Each scene shows the same named points in several views. A view is turned or mirrored, shifted and resized as a whole, has a little noise and may leave points out.
(in the rows, 128 means zero)

Scene 1
View 1
<71>: [101 112 114 149  95 106 139 140 152 156 143 141 138 117 130  87  89 143
  73  96 125 110]
<173>: [135 143 102 156  94  99 144 147 128 120 126 133 120 131 123 109  90 119
  90  95 128 105]
<163>: [123 163 111 169  78  94 155 176 146 156  66  80  93 130 150 105  95 123
 142 148 102 145]
<240>: [ 72 139 158 168  45 111 163 166 199 153  98  73 123 101 128  65  79 163
 139 148 102 169]
<63>: [ 97 143 150 160  45 115 156 145 182  97 141 107 137 104  92  73  68 154
 110 103 127 140]
<234>: [178 162  50 160 137  77 136 165  76 158  70 126  83 162 168 147 114  82
 104 119 117  90]
<156>: [164 171  98 163  84  98 149 144 113  71 122 130 113 138 100 122  83 103
 103  83 137  97]
<297>: [134 174 108 173  77  90 159 176 136 134  63  78  89 136 142 112  96 116
 148 146 106 144]
<78>: [152 193  88 177  91  77 159 194 116 159  22  61  64 149 170 130 108  97
 169 172  93 149]
<301>: [132 171 121 167  65  99 158 163 146 104  92  90 106 125 117 103  85 125
 135 124 117 139]
<165>: [148 165 117 161  67 105 151 140 133  58 136 124 122 128  87 108  74 118
 103  80 141 109]
<148>: [151 155  96 157  93 101 145 143 119  95 128 136 119 135 111 117  87 112
  92  83 136  96]
<265>: [172 177  94 161  86  97 149 145 108  66 116 128 108 142 101 128  86  99
 105  83 139  96]
<113>: [105 123 108 156  96  96 142 158 146 179 109 118 118 123 150  91  94 137
  96 125 111 125]
<228>: [145 170 106 164  79  98 155 160 129 105  94 103 104 134 122 115  88 113
 125 115 120 123]
<116>: [127 142 111 159  85 103 146 147 140 121 126 126 123 125 119 102  85 128
  95  99 128 114]
<192>: [ 79 167 176 173  14 116 177 165 207  99  99  59 122  98  96  64  66 164
 160 143 108 182]
<185>: [ 98 160 149 170  42 109 168 166 179 118  92  74 113 109 114  81  78 147
 146 140 111 162]
<270>: [122 154 130 161  60 110 155 145 157  91 130 113 127 117  97  93  77 133
 109  98 129 127]
<30>: [142 183 127 169  52 104 162 153 145  62 109  97 112 126  91 106  75 121
 132 103 130 131]
<66>: [ 93 134 126 163  79 101 151 167 165 177  92  94 113 116 150  82  92 145
 124 143 103 149]
View 2
<63>: [ 78 134  82  99 133 128 161 129  74 125  86 137 139 137  51 172 170  76
 192 156 203  76]
<240>: [ 51 156 120 133 115  86 187 134  60 104  43 138 151 189 106 161 156  55
 153 156 197  86]
<270>: [ 99 125  75 111 132 142 138 134  91 130 106 136 150 121  70 168 165  92
 184 153 175  94]
<265>: [142 105  55 129 134 180  95 137 136 144 151 136 163  83  97 167 159 124
 174 148 130 123]
<301>: [100 119  80 144 111 128 143 145 109 116  96 137 164 137 119 151 152 101
 157 155 154 113]
<30>: [105  94  50 125 101 142 143 150 117 121 111 137 156 113  81 147 158 112
 183 162 162 109]
<297>: [102 130 103 180 102 114 143 147 118 111  84 140 180 160 178 145 140  98
 121 152 129 131]
<228>: [116 120  81 147 122 145 123 142 119 129 113 139 166 124 123 158 152 107
 154 152 137 122]
<116>: [116 148  95 122 157 153 112 123  94 142 118 137 155 121  97 185 164  84
 164 142 156 101]
<78>: [114 124 110 213  87 111 132 158 139 104  87 144 194 168 228 136 124 109
  91 149  92 155]
<71>: [111 182 123 112 192 154 107 105  66 151 109 137 151 133  88 210 171  61
 162 133 166  85]
<156>: [139 111  57 124 140 176  97 136 127 144 147 135 163  84  91 171 162 119
 178 150 135 116]
<173>: [127 146  96 126 160 164  99 122 102 147 130 137 160 111 103 189 164  90
 162 139 144 107]
<165>: [123 107  51 109 130 168 118 137 115 141 133 135 152  89  61 168 168 113
 193 154 161 103]
<113>: [105 182 135 142 171 131 115 112  77 137  95 138 163 155 135 193 160  63
 136 135 148  99]
<163>: [ 97 144 113 171 116 112 142 140 105 115  82 141 177 167 166 155 142  88
 121 149 136 123]
<192>: [ 40 114  80 126  75  80 211 155  75  92  36 139 143 178  78 136 154  77
 176 172 213  86]
<234>: [164 150 110 182 160 172  61 128 144 151 149 135 191 111 198 182 145 111
 107 132  70 148]
<66>: [ 82 171 130 150 142 107 147 126  75 123  69 140 163 175 140 177 153  64
 132 146 160 101]
View 3
<297>: [109 129 151 163 146 150 125 149 157 139 130 143 190 145 138 128 102 102
 141 147 117 150]
<192>: [175 189 168 138 145 178  61 124 153 139 191  94 172 143 220 144 116  68
 139  92  87 108]
<156>: [175  84 140 129 132 152 111 173  73 120 135 157 106 167 109 138  90 106
 141 142 156  92]
<270>: [187 140 149 120 146 154  90 144  91 136 161 134 122 160 151 148 103 100
 136 111 136  90]
<165>: [185  99 143 124 134 155 101 166  76 123 147 146 104 167 125 141  94 102
 140 129 150  86]
<234>: [ 98  84 128 156 152 119 169 174 105 139  94 190 154 158  56 130  92 141
 135 176 167 151]
<228>: [148 113 146 144 141 151 114 161 114 131 136 146 145 158 127 136  98 103
 140 140 135 117]
<173>: [168 128 136 124 156 132 121 149  80 144 142 161 118 162 106 148 100 127
 132 128 156 105]
<116>: [171 141 138 122 159 135 116 144  84 146 148 152 124 160 122 150 102 122
 132 121 149 103]
<265>: [171  76 140 132 126 154 114 178  75 118 131 156 109 168 106 135  90 106
 141 147 156  94]
<240>: [156 210 160 134 170 149  88 110 148 161 180 117 178 141 188 152 117  96
 130  93 103 125]
<301>: [151 130 151 146 139 158 103 152 125 133 147 134 154 155 150 137 102  96
 139 130 124 119]
<30>: [178 106 155 135 125 173  86 161 104 117 155 127 128 160 155 137  96  83
 145 128 128  93]
<63>: [199 172 151 113 155 154  79 130  95 145 180 124 124 158 172 156 109  98
 132  94 126  85]
<163>: [117 149 149 154 155 141 125 143 152 149 138 144 185 145 139 136 107 107
 136 136 122 148]
<71>: [177 179 133 107 183 113 124 124  73 167 157 161 121 159 114 162 109 141
 121 103 159 103]
<148>: [174 107 137 126 146 138 120 161  70 131 136 162 107 167 105 145  94 121
 135 134 160  95]
<185>: [156 170 160 140 149 164  86 132 142 143 171 118 170 146 184 143 111  86
 139 109 103 119]
View 4
<265>: [131 133 148 127 102 125 138 116 128 128 114  93 166 125 115 117 148 106
 166 192 138 112]
<116>: [118 131 132 151  83 140 125 129 116 119 139 108 135 140 146 123 127 131
 147 195 135 113]
<165>: [130 119 143 120  99 128 140 130 119 133 125 114 162 123 141 130 150 120
 158 196 141  92]
<270>: [120 118 133 131  98 144 131 137 112 116 141 134 144 132 157 135 137 132
 142 191 140  97]
<192>: [100 112 122 118 136 187 128 150 106  68 164 204 125 135 187 164 141 142
 125 168 151 101]
<240>: [ 96 126 116 151 110 189 115 146 104  71 169 178 105 149 183 150 121 148
 122 173 143 122]
<71>: [112 129 122 174  54 142 117 137 109 127 150 100 116 150 161 121 110 147
 137 205 130 111]
<113>: [105 144 122 177  74 162 108 127 116  98 149 113 108 154 149 119 109 138
 137 189 133 142]
<173>: [119 134 135 154  80 136 124 126 120 121 131  96 139 139 137 118 127 125
 152 197 134 120]
<185>: [104 127 125 135 124 178 122 138 112  77 154 173 124 139 168 148 136 134
 133 173 147 120]
<228>: [118 140 141 137 111 151 127 119 126  99 128 119 143 135 125 124 139 113
 152 179 141 131]
<156>: [132 132 146 128  98 126 137 120 125 130 119  96 163 125 122 118 147 111
 162 194 139 109]
<163>: [103 148 128 160 111 174 111 120 123  74 142 136 118 148 136 125 125 121
 139 173 139 154]
<234>: [119 171 146 173  90 142 111  89 140 100 109  63 139 145  80  90 125  96
 166 183 131 179]
<78>: [101 174 141 153 144 188 106  92 140  44 124 133 125 146  95 114 134  94
 154 153 144 196]
<66>: [ 98 143 119 170  94 178 109 128 115  78 155 142 104 153 156 129 114 138
 130 179 138 143]
<297>: [105 155 136 148 128 178 112 110 129  62 134 140 126 144 122 124 133 110
 147 164 143 165]
<148>: [127 132 140 143  84 129 131 123 122 131 124  91 152 131 129 115 136 118
 157 197 135 113]
<301>: [112 136 136 134 120 161 124 124 120  89 137 142 140 136 139 132 140 119
 148 176 143 127]

Which points are out of place in each view (at most two, in the order of its rows)? Write none if all are in place.
view 1 | <297>
view 2 | none
view 3 | <165>
view 4 | <163>
